The views of a scene show one set of named points, each view turned or mirrored, and shifted as a whole, with a little noise and some points left out.

Scene 1
View 1
Z_958: [  6  -5  -1  10   5 -10  16   2 -10  -1  -3   2  -3   5  15   4  -8  -5
 -12  -8  -6 -15  -8  -5   3   1  -1   5 -22   2  -8  -6   5   6  19  -3]
Z_990: [  7 -14  -6   2 -10   0  11  -9  -7   7   5  -8  -7  -4   8   8 -12  -3
   5  13   0  -4  -4   4   1 -15  -3  19 -15  -5   9  -1  16   5  -7   3]
Z_143: [ 10 -15  -6 -15 -17  -7  -1 -18  -6  12  10 -30 -11 -12   3   9 -29   3
  19  34  15   4   1  21  -8  -9 -10  36 -12 -20  28   6  23  21 -26 -16]
Z_776: [ -2  -3  -5  15  15  -6  20   4  -5 -12   0  18   1  15  10   5   4  -9
 -20 -15 -13 -19  -6 -10   9 -11   3  -8 -18  12 -17  -9   5  -9  24   7]
Z_66: [  5 -10  -5 -15  -9  -8   0 -16  -3   6  10 -25 -10  -8   2  10 -25   1
  12  29  10   0   2  19  -6  -9  -9  28 -11 -19  25   4  21  18 -22 -16]
Z_219: [ -3  -9 -10  10   2   3  16  -6  -2  -7   5  11  -1   9   3  10   3  -7
  -7   1  -9  -8  -2  -3   8 -26   3  -1 -13   8  -4  -6  10 -10   3  14]
Z_304: [  5 -11  -5   6  -4  -3  13  -5  -7   4   3  -3  -5   1   9   8  -8  -3
  -1   4  -3  -9  -4   0   2 -14  -2  12 -14  -1   2  -2  12   2   1   5]
Z_948: [ -2  -3  -5 -11   3 -12   3 -13   1  -7   9 -13  -3   1   0  10 -20   1
   4  23   3  -6   3  18  -2  -8  -8  16  -9 -13  16   3  20  14 -13 -19]
Z_434: [ 16 -23  -5   7 -24   3  13  -6 -14  23   2 -13  -8  -7  13   9 -10  -2
   9   9   3   0 -10  -1  -2 -18  -3  27 -17  -3   7  -3  11   5  -6  15]
Z_873: [  4  -5  -1   3   3 -11  11  -4  -7  -2   1  -4  -3   2  10   6 -13  -2
  -5   5  -3 -11  -6   2   2  -2  -5  12 -17  -5   0  -2  11  10   7  -7]
Z_153: [  1  -5  -5   6   7  -9  14  -2  -6  -6   2   2   0   7   9   6  -8  -4
 -11  -1  -6 -14  -4  -1   4  -7  -2   3 -16  -1  -4  -4   9   4   9  -4]
Z_781: [  2  -7  -3   6   2  -9  12  -3  -6  -2   3   1  -2   4   9   7  -9  -3
  -7   1  -4 -10  -4   0   2  -8  -1   9 -16  -1  -2  -3  10   5   8  -1]
Z_52: [  0  -3  -3  -7   8 -15   6  -8  -4  -5   4 -10  -3   1   7   6 -19  -1
  -3  10   3 -12  -1   9  -1   3  -8  11 -15 -12   8   0  15  15   1 -19]
View 2
Z_948: [-13  -8   8 -27  -2   4 -16 -17   7 -19   9 -18 -15   9  11 -13  33 -17
  -6  -2 -25  -6  -6  -2  13  -1  14  15   0   9   4   2 -18   2   3   4]
Z_66: [ -3 -21  12 -34  -3   3 -29 -18  10 -12   5 -18 -16  14  19 -12  42 -18
   9  -5 -36  -9  -3  -1   6  -4  17  13  -1   4   1  -5 -15  -2   3  -8]
Z_52: [ -3 -15   8 -15   1   3  -7  -6   3 -10   4  -4  -8  14  10  -5  21  -9
  -9   1 -17  -7   5  -1  16   2   9  15  -5  13  -1   4  -7  -2   5   3]
Z_781: [  7 -19   8  -3  -3  -2   1   8  -3   4   0  13   2  19   9   7   0   0
  -5  -1  -2  -3  16   8  17   6   2  13  -2   3  -2   5  -4  -5   9  -2]
Z_219: [  8 -15   5  -4  -9  -7 -11   4  -4   8  -2  11   0  23  11   4  -2   0
  11 -10  -2   0  12  20  12   4  -2   9   4 -14   2   0 -12  -3   9 -11]
Z_153: [  4 -13   6  -4  -2  -2  -1   5  -3   2   0  12   1  17   7   2   0   1
  -5  -3  -4  -1  12   9  17   7   0  12  -3   1   0   4  -7  -3   8  -1]
Z_434: [ 20 -38  12 -18  -6  -4 -27  -1   7  10  -4   6  -3  28  21   3  21  -6
  25  -8 -27  -9  14  12   5  -3   7   8  -2 -11  -4 -10  -2  -8   7 -26]
Z_143: [ -1 -27  14 -40  -3   4 -36 -21  13 -11   5 -22 -18  16  21 -11  51 -20
  15  -6 -47 -13  -5  -3   3  -8  22  14  -1   4   1  -8 -12  -2   1 -14]
Z_873: [  6 -19   8 -10  -2  -1  -6   2   0  -1   2   7  -1  17  11   1  11  -1
  -3   0 -12  -5  13   4  16   4   6  13  -5   6  -2   4  -6  -3   6  -2]
Z_304: [  9 -23   8 -10  -6  -2 -13   2   2   4   0   5   0  23  13   2  10  -3
   8  -7 -14  -3  13  12  13   1   3  10   0  -5  -2  -2  -8  -5   8 -12]
Z_990: [  8 -24  10 -18  -8  -2 -21  -3   5   2   0  -1  -5  23  16  -2  19  -8
  15  -6 -21  -6   7  10   9  -1   8   9   2  -7   0  -4 -10  -5   6 -14]
Z_776: [  7  -9   3  10  -6  -6   9  15  -8   9  -2  24  10  21   2   9 -19   9
  -8  -4  15   4  20  17  22  10  -7  11   0  -6   0  10  -7  -2  11   0]
View 3
Z_958: [ 25 -12  -3   5  -1  -5 -11 -12  13  -8 -18   0  14  10 -14   2   4   9
   1  -4   9  -1   6  21  -9  -6   6  -4 -13 -15  -2 -24  -6   5  14  15]
Z_219: [ 19   1  -1   8 -17  -9  -5   0  10   3   0  -5   7   4 -14  -1   7   6
   1   0  10  -9   0  16 -10  -6   5  -7 -11  -7   1   2  -9   4  14   3]
Z_66: [-18  18   1  11  -7  16  -4  -6   4  31  25  -4   0  13 -15 -27  15 -19
  11   1   4   9   5  -8  11   6   3  20   9  21  11   3   3  16  -8   6]
Z_153: [ 12  -3   0   6  -4   0  -9  -8   6  -2  -8  -3  10   6 -17  -3   7   4
   0  -2   8   0   5  11  -7  -4   2   2  -9  -7   0 -14  -4   3  13  10]
Z_434: [ 21  10  -7  13 -21  -8  -2   0  23  17  19  -3   7  23  -5 -11  10  -4
  15   3  16 -16  -1  23  -1  -2  13  -9   0  10   0   7  -8  26  -1  12]
Z_143: [-22  22  -1  14  -8  17  -3  -5   6  35  34  -4  -1  21 -14 -32  15 -26
  16   1   5   8   5  -8  16   7   4  21  14  30  12   8   5  24 -15  10]
Z_781: [ 16  -6  -1   7  -3  -1 -11  -9  10  -2 -10  -2  12   8 -17  -1   7   3
   4  -3   7  -1   5  14  -7  -4   6   1  -9  -8   0 -16  -2   6  11  12]
Z_52: [ -7   1   1   7   4  13  -9 -12   2  10   0  -3   7   9 -19 -15  11  -8
   3  -4   3  12   9   0   3   0  -1  15  -2   3   6 -17   3   6   3  12]
Z_776: [ 28 -11  -1   5  -5 -11 -11  -5   7 -15 -22  -4  14  -1 -18  10   2  16
  -4  -4   8  -4   4  22 -17  -9   5  -9 -18 -20  -4 -17  -7  -4  25   7]
Z_948: [-15  11   3   9  -4  15  -7  -5  -4  17  11  -6   3   6 -20 -20  13 -14
   5  -1   1  13   7  -9   5   0  -3  20   3   9  11  -4   4   4   0   5]
Z_873: [  7  -2  -2   8  -1   4 -10 -11   9   3  -3  -2  10  11 -16  -8   9  -1
   5  -3   7   4   6  10  -2  -1   3   6  -5  -1   3 -15  -1  10   5  13]
Z_304: [ 12   4  -2   9 -12  -2  -6  -4  10   9   4  -3   8  11 -13  -7   9   0
   6   0  10  -5   2  14  -5  -4   6  -1  -5   0   1  -3  -5  11   7   9]
View 4
Z_143: [ -2 -11  37   4   4 -12 -18   7 -16 -11 -10  -9  28 -20 -11   9   7 -12
  -8 -33 -22  -5  -6   6  19 -24 -32 -11 -20  12 -29  28 -12  -5  -9  13]
Z_52: [  5   4   2   1  -3 -19   0   5   0  -5  -4  -4  15 -13  -4 -14  -1   0
  -2 -17  -7   6  -6   4   7 -11 -12   0  -1   6 -11   1 -15  -7  -1   0]
Z_219: [  1  -4  -1  11  -3   0  -2  13  -2  -5  14   8  -8  -1   4 -20   9 -15
 -10   3  -8  -1   1  12   5 -27  -5  -2  16   7 -17 -24   0  11  13   0]
Z_948: [ -1  -4  14  -1  -2 -17  -7   0   0  -5  -2  -3  19 -11  -3 -12   2   5
  -5 -23 -13   7 -10   6  12 -18 -22  -5  -7  12 -17   9  -8  -3  -7  12]
Z_990: [  1  -7  16  11   0  -4  -9  13 -10  -9   5   2   8  -8  -2  -7   9 -17
  -9  -8 -14  -6  -1   8  11 -26 -13  -5   3   9 -22  -4  -5   4   7   1]
Z_153: [  6   4  -8   5  -5 -12   3  11   2  -4   6   4  -2  -5   1 -22   1  -7
  -5  -3  -4   3  -2   6   5 -14  -2   3  12   7 -10 -18  -7   2  10  -5]
Z_66: [ -2 -11  33   5   3 -12 -17   7 -15 -12  -8  -7  27 -18  -9   5   7 -12
  -6 -29 -20  -5  -6   5  17 -22 -29  -8 -16  10 -28  24 -13  -5  -6  11]
Z_304: [  4  -4   6  10  -2  -4  -4  14  -7  -8   7   4   2  -7  -1 -13   7 -17
  -7  -2 -11  -3   1   9   8 -21  -8  -1  10   5 -19 -13  -6   3  11  -2]
Z_781: [  8   5  -9   7  -3 -10   4  14   0  -5   5   4  -1  -7  -1 -19   1 -10
  -4   1  -3  -1   1   8   4 -14   1   4  12   5  -9 -21  -8   1  14  -8]
Z_958: [ 11  11 -11   8  -3 -11   6  16  -1  -7   4   5   0  -8  -1 -19  -1 -14
  -4   2  -3   0   2   6   4  -9   4   4  14   1 -11 -22 -12  -1  15 -13]
Z_434: [  4 -10  21  17   4   2 -12  22 -18 -13   2   3   6 -13  -6   2  12 -34
 -10  -4 -17 -16   7  12  10 -28 -10  -5   2   6 -27  -5  -7   5  13  -6]
Z_873: [  6   4   0   5  -3 -12   1  13  -1  -6   1   2   6 -10  -3 -15   1  -9
  -4  -8  -7   1  -1   6   7 -13  -6   2   5   6 -13 -11 -11  -2   7  -5]
Z_776: [  9   8 -23   6  -8  -7  11  13   9  -3  16  11 -14   2   5 -32   1  -7
  -6  10   2   7   2  11  -1 -16   9   5  26   3  -5 -40  -3   7  20  -9]
View 5
Z_434: [-15  30  24 -17  10   2  19  14 -16 -11 -12   3 -11 -10  16  -8   0  -7
 -15  -8 -11  23  -2  -6   7  11 -13  20  -9   8  20 -18   9  -6  15   6]
Z_781: [ -4   3   8  -5  -1   3   6  -3 -10 -11   0  10  -3  -2   6  -6  -4  -4
  -7  -8   5  15  -7   0   8  -7  -3 -12  10  -3  -2  -4   1  -3   7   0]
Z_304: [ -8  14  15  -8   6  -1  10   4 -12  -8  -4  13  -6  -7   8  -3  -3  -6
  -9  -5  -3  14  -3   0   9   3  -9   2   1   2  10 -10   1  -4   9   6]
Z_948: [ -2  17   6   1  12  -6  -5   9 -10 -13  -2   6 -10 -13  -8   0   9 -14
  -3   3   6 -19   6  -5  14  20 -13  12  -3  -5  13  -5 -13 -22  17  16]
Z_990: [-10  23  17  -8  10  -4  10   9 -13 -10  -7  10  -7 -10   7  -5   0  -7
 -10  -2  -6   9   0  -2   9  10 -11  13  -4   3  16 -12   0  -8  12  11]
Z_958: [ -4   0   9  -9  -1   7   5  -3 -10 -13  -1   3  -4  -2  11  -8  -4  -2
  -7 -10   4  17  -8  -2   5 -11  -3 -12  11  -4  -7  -4   3  -5   8  -3]
Z_66: [ -5  29  13  -6  18  -6   0  17 -14 -15  -4  -2 -14 -19  -5  -2  15 -15
  -6   3   0 -16   8 -11  15  29 -20  26 -12  -3  22 -10 -10 -27  21  21]
Z_52: [  2   9   4   0   5   1  -5   5 -10 -16   0   0  -9  -9  -4  -4   8 -11
  -2  -1   8  -8   1  -8  10   9  -9   0   5  -6   3  -1  -7 -19  15  10]
Z_776: [ -6  -7   5  -3  -6   0   7 -11  -8  -4   1  27   4   5  11  -4 -15   3
  -5  -9   6  24 -10  11   9 -21   4 -26  18  -1  -9  -3   1   9  -2  -5]
Z_219: [-11  13  15  -7   4  -5  13   0 -11  -4  -6  27  -1  -1  10  -1 -11  -2
  -9  -4  -3  17  -4   7  11  -3  -3  -4   4   3   9 -11   1   6   4   4]
Z_153: [ -4   4   8  -4   1   1   4  -2  -8 -10  -1  14  -2  -2   5  -3  -3  -3
  -5  -6   5   9  -5   2   9  -6  -4  -9  10  -2  -2  -4  -1  -5   7   2]
View 6
Z_52: [ 21  10   4   6  -3 -16   1   4   1  -7   4  -8  14   6   4   2   6 -13
 -17 -16  -2  -6  -9   1   1  16  15  11  -3  -9 -17   0   8   3  10  11]
Z_143: [ 22  11  22  23  -8 -19  -4  -8 -19 -10  -6  -4  44  10  16 -10  -8 -16
 -13  -4 -18 -18  16   6   1  27  33  -6  -1 -19  -5   3  17  11   3  25]
Z_219: [ 19  -8 -23   5  -5 -17  15  24   6  11 -13 -10  -4  -5  12 -11   5   5
   4  -2  -4  12   8  -7   7  12  -6   3  -3   0  12   2  11  -5 -11   1]
Z_153: [ 19   0 -20  -1  -2 -17  14  22  10   5  -4 -11  -6  -1   7  -2   9  -2
  -7  -9   3   7  -6  -7   4   9  -3  12  -4   1   0   1  11  -1  -3  -1]
Z_776: [ 17  -4 -36 -10  -1 -16  21  36  19  14  -6 -13 -24  -3   5  -2  16   7
  -1  -7   9  18  -9 -10   7   4 -20  13  -5  10   5  -2   8  -8  -6 -11]
Z_958: [ 20   4 -22  -6  -4 -17  18  27  11   9   0 -14  -8   7   9   0  15   1
 -15  -4   6   5  -9  -9   4  11  -8  16  -8   6   2  -1  15   4  -6   0]
Z_990: [ 20   1  -6  11  -8 -20  10  14  -4   5 -10  -9  16   3  15 -13   0  -2
  -4  -1  -9  -1  13  -2   6  19   9   1  -4  -5   8   3  14   5  -8  12]
Z_781: [ 18   4 -21  -3  -3 -16  16  24  11   8  -2 -13  -7   2   9  -2  11   0
 -10  -8   4   6  -6  -8   6  10  -6  11  -6   4   1  -2  13   2  -4  -1]
Z_873: [ 21   6 -10   2  -4 -17  12  18   5   3  -3 -11   4   5   8  -2  10  -6
 -12  -7   1   1  -3  -5   5  12   2   9  -5   0  -2   0  13   2  -1   4]
Z_948: [ 23   5   7  13  -2 -16  -5   0  -4  -7  -4  -5  18  -1   5  -3   0 -12
  -6 -17 -10  -4   1   3   3  16  19   0   1 -13 -14   2   5  -1  10  11]
Z_434: [ 18   3 -10  13 -11 -22  19  20  -9  11 -12 -11  22   9  21 -16  -2   2
  -6  11 -10  -7  21  -5   4  22  10   0  -9  -3  20   4  25  14 -17  16]
Z_304: [ 20   0 -15   5  -4 -18  14  20   2   6  -8 -10   5   2  12  -8   5   1
  -4  -1  -4   2   7  -5   6  16   2   3  -5  -2   8   3  13   2  -8   6]
Z_66: [ 21   9  15  19  -7 -18  -4  -3 -13 -11  -6  -5  34   6  11  -9  -7 -13
 -10  -8 -14 -12  11   4   3  22  28  -4  -1 -17  -8   3  13   7   7  20]

Which points are out of place in each view (at most two, in the order of its rows)? Write - if all are in place.
view 1 => Z_219, Z_781
view 2 => Z_948
view 3 => Z_958, Z_434
view 4 => Z_66
view 5 => -
view 6 => Z_52

Scene 2
View 1
Z_214: [ -6   4  13  -1   7  -4  -7 -16   5 -20   0   0  -4 -14  27   1  10  -5
  11  -5  18   6  -6 -10  19   7  14   4  -6  -5 -13   6   5 -18   6  -4]
Z_994: [ -7   2   6  -9  16  -3  -5 -23   5 -19  -3   3   5  -7  18  15   9  -6
   8   4  16   0   9  -2  17   3   8  -1 -10  -5  -6   0   9  -6  -6  -6]
Z_249: [  3  -3   7 -15   7   2   0 -17  10   1 -12   7   9   2  -2   3  -6  -4
   0  10  12   0  24  -1  12  -3  -1  -9 -10  -5   5   2   9   3  -6  -5]
Z_876: [ 19 -11  11 -21 -10  10   2  -4  21  30 -20  12  12   7 -24 -29 -28   4
 -11  14  10   4  41   3   0 -14  -5 -13  -5  -7  22  11   5   3   6  -9]
Z_847: [ -4   1   9  -8  10  -1  -2 -21   5 -13  -5   1   3  -6  13   8   5  -6
   9   4  15   3   5  -5  17   0   7  -1  -8  -5  -8   4   7  -5  -2  -4]
Z_623: [ -4   1  11  -1   4   2   8 -24   2  -6 -10   3   4  -1   2   4   1  -8
   5  10  12   8  -4 -13  20  -4   4   1  -7  -5 -13   7   6   2  -2   4]
Z_791: [ 18 -10   8 -26  -3   7  -1  -6  22  23 -19  14  15   9 -22 -18 -25   2
 -11  17  10  -4  48   8   0 -12  -5 -18  -7  -8  25   8   8   5  -1 -11]
Z_761: [ -3   0  12  -4  -1   9  16 -26   3   8 -17   6  11   9 -14   2  -7  -7
   1  14   9   8  -3 -12  20 -10  -1  -2  -7  -3  -8   7   5  16  -7   7]
Z_896: [  2  -3   9 -16   5   2   0 -19   9   3 -13   8   8   3  -3   2  -5  -3
   0  11  10   0  20  -1  12  -5   1  -5  -9  -5   3   6   7   4  -4  -4]
Z_771: [-11   2  13   4   8  -3   0 -26   1 -21  -3  -2  -2  -9  19  12  14  -7
  13   0  16  10 -16 -13  24   4  10   6  -8  -4 -20   6   7  -7   1   2]
Z_124: [ -1  -1   6 -14  14  -1  -8 -21   8 -14  -4   5   5  -4  14  10   5  -5
   6   5  13  -2  18  -2  15   3   4  -4 -10  -5  -2   4   9  -6  -7  -8]
Z_49: [ 10  -7   6 -23   7   3 -10  -9  17   3 -10   8  10   0   0  -6  -9  -2
  -3   8  11  -5  39   7   5  -2   2 -15 -10  -7  16   4   7  -5  -2 -14]
View 2
Z_214: [ -8  -6   7 -10  -4 -10  -3 -37  24  -6   9  10  -5  -1   3  -3   4  -4
  -8  -2 -21  18  -6  -5  -3   7   5  23  -3  13  -6  12  -9   3 -17 -13]
Z_791: [  7  -5   6  25  19   6  -9 -18 -32  -2   7   2   1 -25   5  -2 -11  15
 -12   5   3 -22  17  -4   0 -19   5 -31   5 -24  19  24   6  -8  10  -3]
Z_771: [-15  -4   2 -15 -11 -15   6 -30  26  -8   9  12  -1  -2   1   2   5   2
 -12  -5 -17  15 -10  -3  -1  14   0  28  -7   8 -13  -3  -8   7 -19 -11]
Z_49: [  5 -11   6  10  12   5 -17 -21 -11  -3   6   0  -1 -16   7 -11  -4   5
  -9   3 -14 -13  17  -6  -4 -10   9 -10   3 -12  13  17   1  -8   0 -15]
Z_847: [ -6  -6   2  -7  -3  -8  -1 -25  13  -8   6   8  -1  -7   1  -1   1   3
  -9  -4 -15   4  -1  -4  -1   7   4  16  -6   2  -3   3  -6   0 -11 -12]
Z_994: [ -4 -11   2 -10  -2  -7  -7 -24  15  -7   5   3  -1  -7   2  -6   1   1
  -6  -7 -24  -3   1  -3  -4   6   5  21  -4  -1  -3  -2  -8  -3  -8 -18]
Z_761: [-11   5  -2  11   0  -7  17 -18 -18  -9   7  11   7 -20  -2  14  -6  18
 -17   0  10  -6  -7  -4   6   2  -7  -9  -3 -18   0   2   1   2   1   5]
Z_623: [-13   2   1  -2  -7 -12  11 -27   5  -9   6   9   5 -12  -1   6   0   8
 -13  -3  -3   7  -9  -4   2   9  -3  10  -6  -3  -6   2  -3   5  -9  -5]
Z_876: [  3  -1   8  20  20   7  -9 -23 -29  -2   8   7   0 -23   8  -5  -9  11
 -12   8   2 -13  15  -3   0 -19   8 -32   9 -16  17  27   4  -8   7  -6]
Z_896: [ -3  -3   3   5   3  -4   0 -19  -7  -5   4   6   3 -17   4  -2  -1   9
 -11  -2  -6  -8   4  -2  -2  -1   2  -2  -2 -12   3   4  -2  -3   0  -9]
Z_249: [ -3  -4   1   3   6  -5  -5 -18  -6  -6   5   3   2 -17   2  -2  -3   9
 -11  -2  -8 -10   6  -3  -2  -1   3  -3  -1 -12   4   5  -1  -3  -2 -11]
Z_124: [ -2 -12   2  -7  -1  -7 -10 -19   9  -7   5   6   3 -11   2  -7   0   3
  -6  -5 -21  -6   5  -4  -4   1   4  14  -3  -4  -1   0  -8  -2  -6 -18]
View 3
Z_124: [  4   8  -1  10  -6  -9   2  -4  24  -1 -15   5 -12  14   4  20 -13  -4
   1  -8 -10  10  13   5 -11 -13   7  -7  -4  -2 -15  -3   0  15   1   0]
Z_771: [ 17  -3  -1  19 -23 -10   9  -5   6   2  -7  18 -22   9   2  27  -9  10
   8 -13   5   7  30  10 -14 -17   5 -13 -21   3 -17  -1  -6   2  -7  12]
Z_49: [ -9  12   0   6  20  -3   3  -6  31 -11 -18 -11 -11   7   9  11  -9  -7
  -2  -1 -16  17  -6   4  -6  -5  -4   2  20  -3  -7 -11   7  17   5  -7]
Z_761: [ 12   2   0  -6  21  -4   6  17  14  -6   0   5 -10 -11   6  18  -9   0
  -6   2  19  11   5   0  11   7  -6  -8  10  12   6 -11 -15   7   0   2]
Z_896: [  3   6  -1   2  11  -5   4   3  24  -7 -10  -1 -10   3   6  16 -10  -3
  -3  -1  -1  14   6   3  -2  -3  -2  -5   8   2  -4  -7  -3  13   2  -3]
Z_249: [  1   9  -1   3  12  -5   3   2  27  -7 -13  -1 -11   5   6  16 -10  -6
  -2  -2  -3  12   5   3  -2  -3   0  -3  10   2  -4  -8  -1  16   3  -4]
Z_791: [-14  11  -3  -5  46   5   1   2  34 -17 -13 -18 -11  -4  10   7  -8  -9
  -9   5  -5  19 -17  -2   5   6 -13   7  37   0   5 -14   4  18   7 -12]
Z_876: [-11   8  -1  -2  51  10   4   2  25 -18  -9 -21 -18 -10  12   5  -4  -2
  -7   6   2  22 -18   2   4   5 -14   6  37   1   6 -14   5  12   5  -8]
Z_623: [ 14  -1   0   8  -2  -6   8   7  11  -1  -4  12 -17   0   3  23  -9   6
   1  -5  11   8  20   5  -3  -5   0 -11  -5   9  -5  -6  -7   5  -2   6]
Z_214: [  7   0  -1  24 -16  -4   8 -11   7  -2 -12   9 -28  11   6  23  -6  11
  10 -15   0  12  24  11 -20 -20   5  -9 -13   0 -16  -1   5   4  -5  11]
View 4
Z_791: [  8 -11  19  19 -20  18  23  12  35 -32  -3  19  -3  13  16   8 -17  23
   1   8   1  19   5   0   1  -6  13 -23  16  -5  14 -38  -1  -3  -9  14]
Z_124: [  0 -11   7  -2  -4  -6  -1   2  11   5   4  -2  12  -7  12   6  -6  10
 -13   6  -3   5   8  -8   1  -6   5 -15  -5  -4  10  11   2  14   1   2]
Z_876: [  9  -8  21  25 -22  16  19   7  29 -32  -5  18  -9  21   9   1  -7  25
   2   6  -3  16   4   6   3  -9  13 -23  20  -7   5 -41  -4 -11  -4  19]
Z_761: [  2 -13  11   6 -18   4  10   6  22  -8   6  -3  -2   0  17 -16  13  25
  -3   6  -7   5  -2   1   7 -12  21 -23   3   1  -3  -1  -2 -11   2   4]
Z_49: [  2  -6  17  13  -9   7  10   4  21 -17  -3  13   4   9  11  17 -20  11
  -6   5   2  14  12  -5  -3  -3   5 -16  10  -8  18 -22   1  12  -5  11]
Z_623: [  3 -10   8   1  -6  -7  -6  -4   5   5   3  -6   2  -3  10  -6  10  14
 -11   1  -8  -1   5  -3   5 -10   9 -16   0  -1  -4  13   0   4   7   3]
Z_994: [  0  -7   7  -2   1 -11 -10  -4   1  10   1  -2  14  -5   8  12  -9   4
 -17   3  -1   3  14  -9  -1  -2  -1 -13  -4  -9  12  16   5  25   5   3]
Z_214: [  2  -5   6   3   3 -14 -19 -12 -10  15   1  -3   3   7  -1   8   2   1
 -16  -3  -5  -3  17  -5   1  -4  -9  -6   0 -11   0  16   0  22  12  10]
Z_847: [  1  -8   8   1  -1  -8  -9  -5   1   9   4  -2   8  -2   8   5  -1   7
 -14   3  -4   2  11  -6   0  -5  -1 -13  -2  -6   5  13   3  16   7   5]
Z_896: [  5 -11  15  10 -11   5   9   7  21 -13  -2   8   4   5  13   6 -10  18
  -6   8  -3  12   7  -2   1  -6   9 -21   8  -5  11 -13   0   3  -1  12]
View 5
Z_124: [ -3   5  -9 -12  -1  -6  13 -11 -11  -8  14  12  -1  -3  -2   9   8  11
   6  -3 -10  25  -4  -1   0 -15  -6   7  13  -2  11  -6 -14   4  -5  -7]
Z_994: [  0  10  -7 -13   0  -8  13  -9  -9  -6  16   8  -2  -3   3   5  10   6
   8  -1 -11  26  -2   1   4  -9  -6   3  12   1   9   0 -12   2  -3  -9]
Z_896: [ -7   2  -6  -8   2  -5   8  -6  -3  -1  15   6  10  -3  -5   9   3   4
   6  -3  -4   6  -3   3   2  -5   5   4  14  -5  10   3  -1  -1 -11 -10]
Z_761: [ -6  -2   0  -5  -2  -9   0  -2   6   1  13   6  15  -3   5   7  -1  -1
   7  -2   0   3  -5  17   6  13  11  -5  13  -7   4  22  12  -8 -10 -14]
Z_771: [  6  15 -11 -14  -5 -13  12  -7 -12 -11  20   8 -17  -5  16 -11  14   3
   9   3 -18  44   1   8  10   0 -10  -2   8  11   3   6 -20   5   7  -5]
Z_876: [-15  -6   5 -10  22   2  15  -3   0  11  23  -2  30   6 -21  14  -1  -6
  -4  -2  10 -40  -1  -8   8   4  21   7  19 -14   8   3  12 -10 -26 -21]
Z_49: [-13   0  -3 -10  12   1  16  -8 -10   1  19   6  14   2 -15  18   5   6
   1  -4   0 -10  -2 -10  -2 -15   5  13  16  -9  15 -10  -4   0 -19 -13]
Z_623: [ -4   5  -4 -11   1  -9   9  -4  -4  -3  18   7   5  -2   6   1   7   0
   5   0  -5  12   0   7   9   6   4  -1  12   1   2  12  -4  -2  -5 -11]
Z_249: [ -8  -1  -4 -10   4  -3   9  -9  -4  -1  16   8  11  -2  -5  13   4   6
   5  -3  -2   5  -4   0   1  -8   3   4  15  -8   8   0  -4   0 -12 -12]
Z_847: [ -1  10  -7 -14   0  -8  14  -7 -10 -10  18  10  -6  -3   7   0  11   6
   8   0 -11  30  -1   2   5  -7  -6   2  11   4   9   2 -13   5  -2  -8]
View 6
Z_791: [ -6  13  -5  -5   6  27  24  -7  23  17  26  15  16 -20 -15 -10 -12  10
  -7  15   6   5  20  -4  21 -10  20   7   2  18 -10  -9  14   3  -2   5]
Z_847: [ -4   0   9  -8 -11 -21  -4 -15  -9  -5 -11  10   5  -7  -9  -1  13   2
   2  -9  -6  -2  -1   0  21   5  -7  -9   5  14 -14 -14 -14 -12  -1 -11]
Z_876: [ -7  12  -4  -7  15  28  19  -6  28  20  26  11  14 -21 -10 -11  -5   9
  -9  19   8   3  15 -13  16 -14  15  14  13  13 -11  -5  13   0  -2   6]
Z_761: [ -8  -3 -11  -4  13  -6   4  -1  15  -6   6   4   1  -6 -19   7  -5   1
   3   9   2  -7  -2  -6   9   1   6  13   2  18 -14   1   3 -14 -10 -14]
Z_771: [ -2  -4  11  -8 -11 -34 -16 -14 -17 -13 -18   4  -5  -2 -10   4  24  -1
   4 -13 -10  -3 -12  -2  20  10 -17  -9  12  13 -20 -13 -22 -16   0 -13]
Z_49: [ -4  13   6  -6  -5  10  15 -14   7  11   9  17  15 -16  -9 -13  -1   9
  -6   1   0   7  19   1  27  -5   9  -5   2  17 -10 -14  -1   1   0   2]
Z_994: [ -1   2  12  -7 -17 -21  -3 -17 -13  -6 -14  13   6  -8 -10  -2  12   4
   2 -14  -6   2   5   5  26   6  -6 -17   0  17 -15 -18 -18 -10   0  -9]
Z_124: [ -2   6   8  -5 -14 -16   3 -17  -9  -3  -8  14   6 -10 -11  -4   8   4
   1 -10  -6   3   8   4  25   4  -4 -15   0  18 -13 -17 -13  -8  -2  -8]
Z_896: [ -6   5   2  -5  -4  -2   6 -10   5   0   2  10   7 -11 -15  -3   1   3
   1   1  -2   0   7   0  19   0   4   0   0  17 -14 -10  -3  -8  -3  -8]
Z_214: [ -2   2  18 -11 -12 -28 -13 -19 -15   0 -15   8   0  -7  -3  -1  27   3
   0 -13  -7   1  -4  -4  23   5 -17 -11  17   9 -18 -14 -22 -12   3  -6]
Z_249: [ -5   6   3  -4  -3  -1   8 -11   6   1   2  13   9 -10 -14  -3   0   5
  -1   0  -2   2  11   1  20  -1   6  -3  -1  17 -12 -11  -3  -6  -6  -8]
Z_623: [ -6  -5   2  -6   3 -22  -6  -7  -1  -8  -6   3  -2  -4 -13   6  10   2
   2  -1  -5  -7  -6  -3  13   5  -6   1   6  14 -16  -6 -12 -16  -5 -13]

Which points are out of place in each view (at most two, in the order of its rows)? Write - if all are in place.
view 1 => Z_761
view 2 => Z_876
view 3 => -
view 4 => Z_124, Z_896
view 5 => Z_994, Z_623
view 6 => -
